The views of a scene show one set of named points, each view turned or mirrored, and shifted as a whole, with a little noise and some points left out.

Scene 1
View 1
K337: [-15 -15  -5  -9  -8  21  -9  -1   6   1  -3 -37   9  34  -8  -4  -4   8
   3  27  31   1   4  15  -4   6  12 -22  19  21  38   7 -17  18  -8 -14
  -8]
K713: [ 10  -6 -22 -39  43  12  -7  -2  22  -4   3 -33  26  -3 -16  -1  31  14
  23  29  32 -11   1   7   3  33  17  -5  12  39 -23  13   4  -3 -24 -16
 -17]
K762: [ 14   3 -23 -59  59 -30   2 -31   4 -15  31  16  23 -41 -43 -10  29  37
 -14   0 -19  -2 -10 -44 -27  47   7   1   7  19 -78 -12   1  24   6  -2
  11]
K155: [  8  -6 -16 -26   8  -8  -1 -20   1 -10  16  -1  -6   9 -23 -16  -2  29
 -14  26   6   0  16 -12 -18  22  10  -9  10  -1  -5  -3  -8  19   6 -16
   0]
K976: [  9 -10  -9 -15  21  -4 -12 -28  -5 -12   7   7  -7  -1 -18 -17  20  28
 -18  18  -5   0  13 -33 -17  20  -1   1   4   0 -31   0   5  13   4  -3
   2]
K674: [-11 -14  -4  12 -44  23  -5  -4  -1   2  -2 -24 -26  56  -4 -15 -29  16
 -13  40  30   5  33  21  -3  -6  14 -21  18 -10  75  10 -22  10   3 -27
  -9]
K689: [  8 -11 -11 -16  12   4 -10 -15   1  -9   7 -11  -3  13 -15 -13   5  21
  -7  29  15  -3  19  -9  -7  18   9  -4  10   5  -3   4  -1   8  -5 -15
  -6]
K622: [  4   2 -16 -54  36 -36   2 -37  -7 -11  35  21  14 -31 -42 -12  10  39
 -31  -5 -25   4 -12 -42 -36  36   1  -7  13   7 -54 -22 -11  40  17   5
  19]
K800: [-15 -20   8  14 -18  28 -23 -27 -10  -8 -18 -18  -9  38   5 -11  15  15
 -20  17  17   6  11 -16 -11  -8  -9  -7   8   1  18   4   1  27   0   3
  -2]
K78: [ 41  -9 -27 -27  52 -12  -8 -25   2 -21  12  20 -24 -21 -25 -28  31  36
  -4  40   2  -9  41 -38  -5  42   8  21  -4 -14 -66  13  20 -14  -9 -21
 -12]
K878: [ 14  -7 -19 -31  26  -5  -3 -17   7 -10  12   0   3  -5 -22 -17  11  24
  -5  25   7  -4  15 -15 -10  30   9  -1   9   6 -22   4   1   6  -6 -14
  -6]
K841: [-20 -12   4  -2  -3  26 -17 -14   2  -2 -15 -36  13  29   3  -1  22  11
  -3  16  26   1  -3   0  -5  -1   2 -14  12  26  21   5  -4  22 -11   2
  -5]
K620: [  6 -13  -7  -2  -1  12 -13 -18   0  -9  -2 -10 -19  23 -10 -18  10  24
 -11  29  18  -4  23 -11  -5   9   5  -1   8  -7   7  11  -1   7  -5 -13
  -5]
View 2
K713: [ -2  19   3  28  -4  17  15   4 -43  32 -41  21 -12 -10 -34   4  -3 -25
  36   7   3 -16   1  -4 -18 -13 -22 -18  -3 -37 -12  23  -9 -22 -36  22
   5]
K800: [  6   0 -24 -11  18 -11  33  39   1  -6  -5  13  17  30 -12  10 -10   5
 -11  -1  26  13  12  14  -2 -36 -41 -26 -18  -2 -13 -13  12  22  20 -18
 -51]
K620: [  0  -7 -18 -10  18  -5  26  27 -22   7  -2  14  -2  20  -6   5  -7  -4
   0 -13  15  -2  15  -2  13 -28 -26  -9  -8 -16  -7  -5   6  18   1   4
 -38]
K689: [  2  -1  -9 -10  20   1  26  24 -25  13 -12  17  -3  11  -9   9  -6  -2
   2 -11   8  -4   9  -4   8 -30 -18  -5  -2 -22  -9   1   7   3   0  10
 -20]
K78: [  9 -27 -19   0  43 -17  22  -3 -28  41 -12  20  -9 -15  16  14   1   6
  10 -42 -43 -11  23 -19  55  -6   1  -4  -2 -40  11  20   7  -9 -16  51
 -16]
K674: [-17   2 -17 -33   1   3  25  55 -43 -23  12  11  -6  58 -21   4 -16 -22
 -16  -4  70 -10   6   3  -6 -46 -30  18  -2   6 -24 -31   0  50  10 -26
 -44]
K841: [  2  19 -14   6  -6   8  29  34 -15  -4 -24  17  10  19 -36   7  -8 -14
   6  19  39   6   1  17 -34 -33 -48 -29  -9 -10 -22  -5   3   5   1 -17
 -30]
K976: [ 16  -9 -15 -10  40 -11  29  19  -4  20 -18  14   8  -3   1  22   0  13
  -6 -17 -12   6  10   2  27 -29 -14  -9  -5 -31  -5   9  16 -16   7  16
 -17]
K337: [ -7  14 -10  -3  -4  10  26  37 -30  -6 -14  17   2  29 -30   5 -14 -19
   5   9  46  -4   1  10 -23 -37 -36  -7  -5  -6 -19 -11  -2  13  -4 -15
 -27]
K622: [ 24  -1   0 -17  61   5  29  19   6  29 -33   4  19 -25  -1  45   0  25
 -21 -18 -20  10 -17   4  24 -43   4   6  15 -53 -12  30  30 -58  21  22
  27]
K155: [  7  -4  -9 -10  31   1  26  21 -17  17 -19  14   5  -1  -6  20  -4   4
  -7 -17   2   0   2  -1  18 -31  -8   0   1 -31  -8  11  16 -11   4  13
  -9]
K762: [ 25  -3   2   1  57   5  27   3  -3  42 -41  10  12 -40   0  39   6  18
  -3 -18 -38   3 -11   0  25 -29   3  -6   8 -63  -2  40  26 -65   0  36
  30]
K878: [  6  -6  -8  -4  28  -1  22  15 -25  24 -20  14  -4  -2  -6  17  -3  -3
   4 -15  -3  -4   4  -4  16 -24  -8  -1   2 -35  -6  14   9 -12  -5  19
  -7]
View 3
K878: [  0  -7  -5   0   4 -14 -17  -7  20  12  13   8 -12   9   6 -21   6  14
 -13 -22  18   6  19  14  25   8 -16  12  -1  -1 -12  -9  14 -16  -7   2
  -3]
K800: [ -5 -13  33  26 -19   3 -30 -12  34   6 -18  -7 -22  -8 -10   1  13  43
   4   7 -31   1  10  40  18   7  -1  30   6  11  20  37  27 -24 -34 -21
  -6]
K337: [ -3  -1  12  16   9 -13 -28 -33  31 -24   0 -24 -24  -1   5  11  19  32
   6  16 -13  -9  19  41  17  17   6  34  32 -17  23   3  25  -9 -31 -19
 -12]
K155: [  2  -8   0  -2 -10 -12 -17  -6  34  19  10   7 -11   1   4 -19   9  16
 -10 -27  10   7  23  21  23   1 -17  16   1   7  -5  -1  13 -15 -11  -2
  -4]
K622: [ 23 -12 -17 -18 -31 -11 -16 -14  70  47  41  22  -5   4   5 -43  17   8
 -16 -71  22  26  33  27  29 -21 -35   8  -5  36 -20 -13  -1 -13   4   4
   2]
K976: [  1 -12   6   4 -17 -10 -18  -2  29  32   5  12  -7   2  -6 -27   4  20
 -10 -32   6  13  15  20  23  -1 -21  11  -9  18 -10   9  13 -23  -5  -1
   1]
K841: [  2  -2  22  27   5  -5 -29 -31  25 -15   4 -12 -26   8 -10   0  21  42
   9   8 -22   7  13  47  19  12   5  23  14   0  20  16  26 -11 -39 -24
  -7]
K620: [-13 -11  10  11  -3  -8 -21   1  16  11 -13  -5 -15  -8   3  -5   3  23
  -4   3  -6  -6  10  20  20  12  -6  28   3  -4   5  15  21 -23 -17  -7
 -11]
K689: [  0  -7  11  10 -10  -6 -23 -16  31   9  -2   0 -18  -3   0  -7  11  25
  -3  -9  -5   2  16  30  22   7  -8  24   7   3   7  13  21 -16 -18 -11
  -7]
K713: [  1   7  -8  11  40 -29 -17 -30  -9 -18  34   9 -15  31  -5 -23  13  19
  -2  -7  19   6  16  19  27  18  -7   6   4 -14 -14 -26  16  -1 -20 -10
  -4]
K674: [-18 -11  22  10 -14  -4 -28 -10  43 -16 -39 -40 -22 -33  27  36  14  27
   3  35 -25 -28  21  40   9  25   9  56  38 -30  40  21  28 -20 -24 -10
 -19]
K78: [-13 -13 -10   0   4 -15  -7  27 -12  44   4  27   1  11   3 -36 -18   5
 -23 -32  29  -1   5 -13  29  10 -33  -1 -32  10 -39  -5   9 -29  10  14
  -2]
View 4
K713: [ -5   4 -26 -11   8   0   2 -15  14 -45  15 -13 -34  -7  -6  28 -16 -13
 -18  19  17   4  -6  18  29 -20 -22 -14  14   0 -13   7  10  22  18 -11
  -4]
K155: [ 11 -13  -5  -7   0  19   4  -6  -5  -8 -16   6  -8  12 -13  12  -1  12
  -6   6  15   8  -4  -4  34  -3  22  -2   6   4   3  -6   9  19  -4 -16
  14]
K78: [ 23 -25 -28   8   6  47   7  27 -23  -5 -15 -17 -10   7 -23  -3   6  16
  19   5   7 -10  -1   0  25 -32  30 -14  13  -1  28 -12  40   2  45 -16
   0]
K878: [  6 -12 -12  -4   0  16   4  -5  -3 -14  -9   0 -13  14 -13  13  -2  11
  -3   9  15   8  -4  -2  32  -7  12  -8  10   6   6  -3  11  19   7 -16
  10]
K762: [ 17 -11 -38 -30  25  38  -1   0 -22  39 -17   9 -33  11 -13  33  17 -15
 -19   8  -7  18  21 -11  44 -11  32 -19  43  23  18 -21  36  -5  -4  -8
 -25]
K976: [ 19 -18  -5   0   2  39   1   2 -13   5 -21   4  -8   8 -22   0   4  12
   4   0  16   1  -7  -3  33 -12  35  -4   2   1  14 -20  23  10  10 -14
  15]
K622: [ 14 -17 -20 -30  17  30   3  -6 -22  44 -25  21 -21  24 -14  30  19  -1
 -19   6  -5  25  17 -23  52   5  45 -12  34  24  15 -21  25   5 -29 -16
  -9]
K689: [  3  -9   3  -2  -8  11   9 -10   5 -27  -9   3  -4  11 -13   2  -8  17
  -3   9  25   4 -11   1  27  -3  12   1  -6   2  -4   3  -1  23   0 -17
  27]
K674: [ -6 -13  37  12 -39 -25  13 -26  25 -66  -7   6  30  33  -5 -11 -18  47
   1   9  45  13 -25  -4  28  23   1  18 -37 -14 -24  24 -39  45 -26 -31
  72]
K620: [  6  -8   9   5 -11   9   4 -13   6 -34 -13   1   1   9 -11  -4 -10  20
   4   7  31   1 -18   3  25  -1  17   7 -17  -6  -4  -3  -4  27   5 -15
  36]
K841: [ -8   8  18 -10  -4  -5  -3 -42  28 -41  -6  16 -14  -6  -2   9 -17   0
 -16   8  38   8 -28  16  26   6   6  10 -23  -9 -26  -4 -18  39 -16  -4
  35]
K337: [-10   4  17  -4 -14 -18   4 -33  29 -54   1   8  -4   9  -2   9 -20  11
 -15  12  35  13 -19   7  27  10 -10   7 -17  -5 -25  12 -27  41 -21 -14
  39]
View 5
K78: [-29  54  25  -4 -27 -31 -28  12   3  55   2  -9  -7 -20  35 -25  17 -20
  24   5  33  25  37  61  21 -18  21 -17 -40 -31  -7  -8  -2  -1  18  23
  -6]
K622: [  1  22  31 -18 -34 -32 -12  58  -6  26  -3 -38   7  20   1 -12 -12 -17
  30 -24  47  15 -16  42  44  28  32 -12   2 -65  -3 -14   6 -14  47  51
 -13]
K762: [  0  44  28 -19 -31 -49 -26  61  -1  39  -6 -26  -1   7  -9 -17   5 -19
  28 -20  44  33  -6  54  48  17  41 -26   3 -63  -9 -17   8  -7  33  33
  -6]
K689: [-32   1   6   1 -15  -9 -13   5  -3  10   3   1  12   0  28  -3 -10  -3
  11  -4  11   7   4  11   1 -13   7  -4  -1 -27   1  -5   0 -10  10  10
  -5]
K674: [-51 -57 -17  12 -11  35  10 -24 -17 -29  11  12  37   9  57  13 -35   8
  -9   8 -15 -24   1 -31 -25 -17 -17  18   0  -9  11   4  -4 -16  -4  13
 -18]
K976: [-21   9  25   3 -22 -12 -12  14   2  27   4 -19  -4   4  23 -11  -2 -15
  26 -11  29  13  -3  30  12  -6  14  -7 -12 -26  -7  -9   6 -14  29  30
 -10]
K878: [-32  30  13  -4 -25 -24 -21  16  -1  30   1  -2   8 -10  23 -11   3 -10
  13   0  18  20  19  34  14 -12  17 -14 -11 -35  -5 -10  -1  -4   6  10
  -6]
K800: [-31 -38  18  21 -13  20  -3 -13   1   1  12 -10  -8  13  26   1 -13  -7
  22 -11   6  -9 -25 -11 -21 -26  -9   1   8   4 -15  -8   4 -18  24  14
  -6]
K337: [-36 -34  -9   8  -8   4  -4  -2  -7 -20   3  11  23   8  18  11 -19   7
  -5  -3 -11  -5 -12 -20 -14 -16  -1   0  28 -17   1  -8   1 -10  -9  -8
  -5]
K841: [-28 -32   7  15  -6   4 -10  -1   2  -8   2   5   0  11   9   8 -13   1
   9 -13  -2  -2 -25 -17 -18 -27  -1  -7  32  -4 -15 -14   5 -11   7  -6
  -1]
K713: [-25  25   0  -2 -10 -38 -31  20   6  13  -7  21   7 -13  -4   1   5  -4
   0  -4   0  28  10  12   7 -23  25 -23  30 -29  -9 -14   3   1 -17 -27
   8]
K620: [-36 -12   7  10 -17   5  -9  -7  -3  11   6   1   6  -3  36  -5 -12  -4
  12   0  11   2   6   8  -8 -23   0  -1  -6 -13  -5  -8  -1 -12  11  13
  -6]
View 6
K620: [ -2  14  10  14  -2  22  -5 -16  -8  17   7  -4   0   8 -16  -4   3 -16
  16 -24   9  -6   6  21  -4  12 -40 -14   3  16  -1   5   9   8   9 -16
 -39]
K976: [ 12  26   6   4  10  16  -9 -18  10  -2   8  -8  -4 -10 -10  -6  22   9
  23 -31   8   5   7 -11   8  13 -25 -24 -13   8  -6  11   0   7   1  -4
  -3]
K622: [  8  38  -6  -5  22  14 -10 -45  21 -27   9   4 -12  -9   5  -7  46  30
  13 -40  -2  14  16 -51  25  10   3 -38  -6  18  -8   4   7   7  -3   3
  50]
K841: [-19 -12   1  10 -11  19  -6 -21 -20  37   4  20  -4   7  -3  17 -12 -10
   8  -6  14 -20   7  20  -7   9 -46  -3  29  12 -26  18  14   1  23   3
 -27]
K878: [  0  20   6   6   8  16  -8 -22  -4   3   5  -6 -21   4  -5 -12  31   4
   6 -30   5   8  12   5  13   3 -23  -5  -5  11   2  -7   4   3   0 -20
  -3]
K337: [-23 -11   0  10 -18  20  -2 -30 -25  41   7  20  -6  26  -2  12 -11 -26
  -4 -18   5 -20  15  29  -5   6 -42  -2  39  22 -14   4  26   4  15 -15
 -34]
K689: [  0  14   5  12   0  18  -7 -23  -7  13   8  -4  -7   8  -7  -5  13  -9
   8 -30   4  -4  14  15   1   8 -31  -9   4  14   0   2  11   5   2 -20
 -23]
K762: [ 15  26  -6  -2  29   7 -11 -37  16 -23   6  -7 -31 -18   8 -17  62  45
   8 -34  10  23  16 -39  31   3   0 -15 -16   2  -5  -6  -7   4  -5  -2
  61]
K713: [-11 -15  -1  12   8   6 -10 -20 -21  30  -1   1 -45   6  11 -11  37  13
 -13  -9  20   6  15  26  15  -5 -37  32  10  -5  -5 -20  -5  -8   7 -20
   1]
K800: [-10   6   7  12 -11  22  -5 -20 -13  29   9   7   9   8 -14  11 -15 -22
  16 -15  11 -17   6  19 -14  14 -44 -21  17  14 -15  21  16   8  17  -1
 -42]
K78: [ 34  41  18  14  22  15 -13  -3  10 -19   5 -35 -23 -16 -19 -32  52  17
  24 -35  14  25   4   8  16   7 -21  -3 -45  -4  18 -10 -14   4 -16 -28
 -14]
K155: [  1  21   4   7   9  19 -10 -27   1   3   7  -1 -12   4  -6  -8  22   1
  12 -33   5   1  12  -4  11   8 -21 -18   0  13  -4   3   9   8   4  -9
  -2]

In a view up to two points have been moved. Name them for each view, in the order of its rows, or write -.
view 1 => K155
view 2 => K713, K841
view 3 => K689
view 4 => K976
view 5 => K878
view 6 => K800

Scene 2
View 1
K10: [ -1  16   9  -2 -36   0 -10   1  15  30   0  25   5 -28   0  12  -5 -16
 -39 -19  17 -21 -25   7 -18  15 -30  14  24  -2 -25  -4 -14   1   6   6
  42]
K619: [-26  -4   0  27 -21  19  -5 -20  -6  14  -4  18  14 -33   0  10 -10  -9
 -15  42  24  -2  10 -18  10  30 -41  -5 -12  -3  -8 -12 -13 -20  11  -5
 -16]
K788: [  0 -37 -17 -31  -7   0 -20 -12  32  -4 -12  -1  15   6  26   8 -25  22
 -40 -30  12 -13   4  22 -39  13  12 -27  26   4 -14  -7   8  21  -7  -2
  36]
K968: [-25 -26  -1   0 -24  10  -2 -10   9   3  -3  20  12 -24  23   7 -20  -8
 -24  16   4 -10  22  17 -21  28 -24 -10   5  -2 -18  -4  -5   5  14  -2
  15]
K580: [ 13   3 -12 -27  -7 -13 -35 -24  35  14 -17 -10  16  -9   3  12   9  16
 -43 -36  40 -19 -37 -14 -17  13 -16   7  33 -11  -5 -16  -6  -9 -12 -16
  16]
K14: [-17 -24  -6  24 -11  25  -8 -13  -1  14  -4  15  12 -18  -3  12 -40  15
 -26  31  19  11  19  -9   2  13  -1 -35 -16   9  -7 -12  -1  -6   3  12
   2]
K54: [ -4   2  -1  15 -15  10 -15 -19   9  25  -7  11  12 -22 -10  13 -16   7
 -30   7  32  -1 -12 -19   4  12 -15  -9   1  -1  -5 -16  -8 -12  -1   3
   7]
K991: [-19 -36  -4  -8 -21  12  -4  -7  10  -1  -3  17  12 -15  25   9 -27   3
 -26   6   2  -9  25  26 -30  25 -11 -22   6   3 -21  -6   2  13   9   4
  26]
K182: [ -6 -23  -7  13 -10  23 -12 -10   9  16  -4  15  11 -13  -2  12 -43  22
 -35  10  21   6   7  -1  -6   5  13 -38  -4  12  -8 -15   2   4  -4  16
  19]
K115: [-33 -10   3   8 -25   7  -5 -19   4   4  -6  22  14 -37  22   8   4 -19
 -14  30  10 -18  18   3 -11  42 -57   9   0 -12 -19  -4 -11 -10  22 -15
 -11]
K994: [-10 -23 -14  -5  -2   5 -23 -31  15  -1 -15  -2  18 -15  11   8 -13  18
 -24   9  28  -4   7  -9  -6  25 -17 -17   3  -7  -2 -15  -4  -9  -1 -13
  -8]
K934: [ 15  -7 -16  24   2  22 -24 -23   8  34 -10   2  11  -9 -34  16 -50  38
 -42   0  47  19 -18 -34  13 -17  35 -47  -3  15   3 -26   2  -9 -21  26
  15]
View 2
K994: [ -8   6  13  -9 -10 -41  -9  10   6  -3   0  20 -31 -19  -3   6   8  23
  -1  15  -9  26   3 -13  18 -15   7  -8   6  -1  -2   9  17  20  13 -17
  12]
K54: [ -1  12  -3  -2 -21 -30 -17  -1  -6  -7  -8   4 -26 -31   1  -6  -7  21
  -8   5 -11  25   9 -17  15 -23  18  -2  11   0  -9   0  19  22  17 -20
  21]
K182: [ -4   9  -5   2  -7 -13 -18 -22  24  -4 -12  -8 -38 -12  15  13 -14  17
 -16  -6 -20  20  14 -28   8 -15  -1 -15   3  -9  -8  18  28  23 -18 -26
   9]
K10: [  9   1 -43  13 -24 -10   0   8  -4 -19  15   5  -1 -33  10 -18 -19   6
  -7  13  -9   3  -6  -9  -2 -10  51  11   9 -12  -1  -4   8  11  22 -29
   1]
K968: [ -5 -12 -23   8   8 -19 -10  23  26  -2  17   9 -25  -9   7   9   2   6
   4  15 -10  12  -7 -12   8  -4   9  -8  14 -18  12  35  22   7   5 -22
  -3]
K580: [ 13   6  20 -15 -34 -34  24 -13 -13 -20  16  43  -2 -21  15 -12   5  27
   0  15 -12  12  -7  -7  -2 -17  40   8 -16  11 -16 -25  -2  17   8 -32
   2]
K619: [-16   4 -12   4  -6 -43 -34  36  -1   4  -9   1 -38 -33 -16   2   2  22
  -3  16   0  30   8 -13  29 -19   4  -5  32  -9   9  24  25  19  31  -2
  25]
K788: [  7  -7  11  -6  -7  -6  22 -26  33 -13  25  28 -14   8  35  12  -2  10
   0   5 -25   3  -9 -18 -10   0  15 -11 -21  -6  -7  13  14  11 -34 -43
 -18]
K14: [-11   9  -6  -1  -3 -24 -30  -5  22   3 -19 -12 -49 -17   3  17  -5  17
  -9  -1 -14  26  17 -26  19 -15 -11 -17  14 -12  -2  29  33  22  -4 -16
  19]
K115: [-10 -10 -20   4   4 -40 -20  57   4   1  14  19 -21 -24 -10   0  10  11
   9  31   2  18 -11   2  24  -4  15  -4  29 -15  18  31  18   7  32  -9
   7]
View 3
K619: [  9  16 -28  15  13 -33  19  17   9  -9   7   7   1 -14  25   6  38  13
  30  11  20   1 -13 -30  -4  -6  -9 -23 -12 -21  -9 -19  30  24  12  14
   2]
K182: [  1 -18 -10 -23   0 -12  15 -17   8   3   8  -1   9 -36   9  10   7  12
  22 -15   8 -15  -1 -20 -22  -6 -17  -8  10 -16 -12  -8 -13 -25  -5   8
   8]
K115: [ 22  32 -36  35  13 -20  29  28   0  -7   1  -6  14 -18  34  -5  32  29
  -4  12   7  10 -15 -11   4  -6 -12 -21 -20 -17   0 -29  27  34   9   4
   3]
K934: [ -9 -42   7 -43   8 -19   5 -38  15   5  19  14 -12 -26 -10  16   4 -28
  46 -11  18 -28  17 -36 -36  -8  -3 -14  23  -8 -24   6  -3 -31 -15  17
  14]
K788: [ 13 -20  -7   3  -2  14  28 -22  -3  17  15 -26  28 -36   7  -5 -19  12
 -36 -30 -33 -16  12   8 -20   4  -9  -4  21   2   2 -12 -23 -25 -22 -11
  24]
K968: [ 16  15 -27  14   1  -7  26   6   2   1   2  -9  27 -34  26   0  18  37
 -10  -9  -6   0 -12  -3  -9  -6 -20 -10  -8 -15  -2 -22  -2   3   5   0
   2]
K994: [ 10 -13 -15  15  17 -14  30  -4  -9   4  15 -16   7 -15  15   2   7  -1
   7 -12  -4  -6   4 -20 -11   3  -1 -29  15 -18   0 -14  21  10   2   8
  29]
K14: [  3 -11 -17 -15   5 -23  17  -8   3   2   6  -1   6 -35  14  14  17  20
  38 -14  14  -8  -5 -30 -16  -6 -21 -17   8 -29  -9  -9   0 -12  11  15
   4]
K991: [ 13   6 -25   7   1  -1  29  -2   0   6   0 -16  30 -40  23   0   9  37
 -13 -20  -9  -4  -9   1  -9  -3 -20 -10  -1 -18   1 -20 -14  -9   1  -1
   5]
View 4
K994: [ 13  14  12  -6 -16  -4 -19   7  26   9 -38  -1   5 -13 -10  -7   0  -6
 -13  16 -31  29  -2 -39   2   4  -2  -7  13 -14  14  -7 -18 -30  16  -1
  -1]
K788: [ 19  -1   3  14   0  -9 -12 -24  -9  13 -26  35 -19  15 -33  -7   4   1
  10   2 -18  19  15 -11  24  -2  10 -32   1   8 -19   1  -7 -24  17  -6
   3]
K619: [  9  11  34  -1  -6   5 -21  29  43  -9 -26 -43  -4 -33  12 -21 -15 -19
 -13  30 -11  22 -14 -25 -22   2 -17  -3  13 -29  43 -10 -30 -16  15  14
  -1]
K10: [ 22 -13  26   0   8  -6   0  19   5  14  -2 -13 -13  11  -5 -12  -5 -22
  26  15  23   6  17  18  -9   5   1 -34  -1 -21  21 -13 -40 -15   3  18
  -7]
K54: [  8  -7  23 -15  -9   3 -13  14  17  12 -25 -19   4 -14  -3 -14  -2 -15
 -10  26  -5  28 -10  -7  -4   8  -9 -17  17 -39  22 -20 -20 -20  11  12
 -12]
K115: [ 28  22  36  27   3  -9 -26  30  51 -19 -18 -31 -25 -21  17 -17 -18 -20
  10  21 -16   3  14 -33 -29  -8  -7  -8   0  12  38   8 -42 -19  18   7
  11]
K968: [ 22  10  29  28   6  -2 -18   4  24 -15 -19  -9 -31 -15  -1 -14 -12 -10
  10  17 -12  13   5 -15 -11  -9  -2 -19   4   5  13   3 -26 -11  21   7
   8]
K14: [  1   1  26  11   1  14 -22  -8  24 -10 -34 -20 -16 -34  -7 -17 -10  -2
 -20  29 -17  40 -30 -13   3  -4 -13 -12  23 -25  17 -13  -3  -3  23   7
   3]
K991: [ 18   6  23  33   9   1 -20  -9  18 -11 -22   1 -34 -12  -9 -15 -11  -6
   7  15 -16  17   4 -14   0 -10   1 -25   6  11   4   4 -15 -10  18   2
   9]
K580: [ 20  -4   1 -28 -20 -18   0  16   2  37 -22  14  23  25 -17  -3  15 -15
   8   4  -5  13  23 -16   7  15  11 -24  -1 -23   7 -13 -32 -44   1  -1
 -16]
K934: [-13 -22   8 -26 -10  19 -10 -21 -10  21 -42  -3  11 -17 -28 -13   5   0
 -34  29 -11  61 -41   6  27  13  -8 -21  38 -63   1 -36  12 -10  16   5
 -15]

In a view up to two points have been moved. Name them for each view, in the order of its rows, or write -.
view 1 => -
view 2 => K994
view 3 => -
view 4 => K115
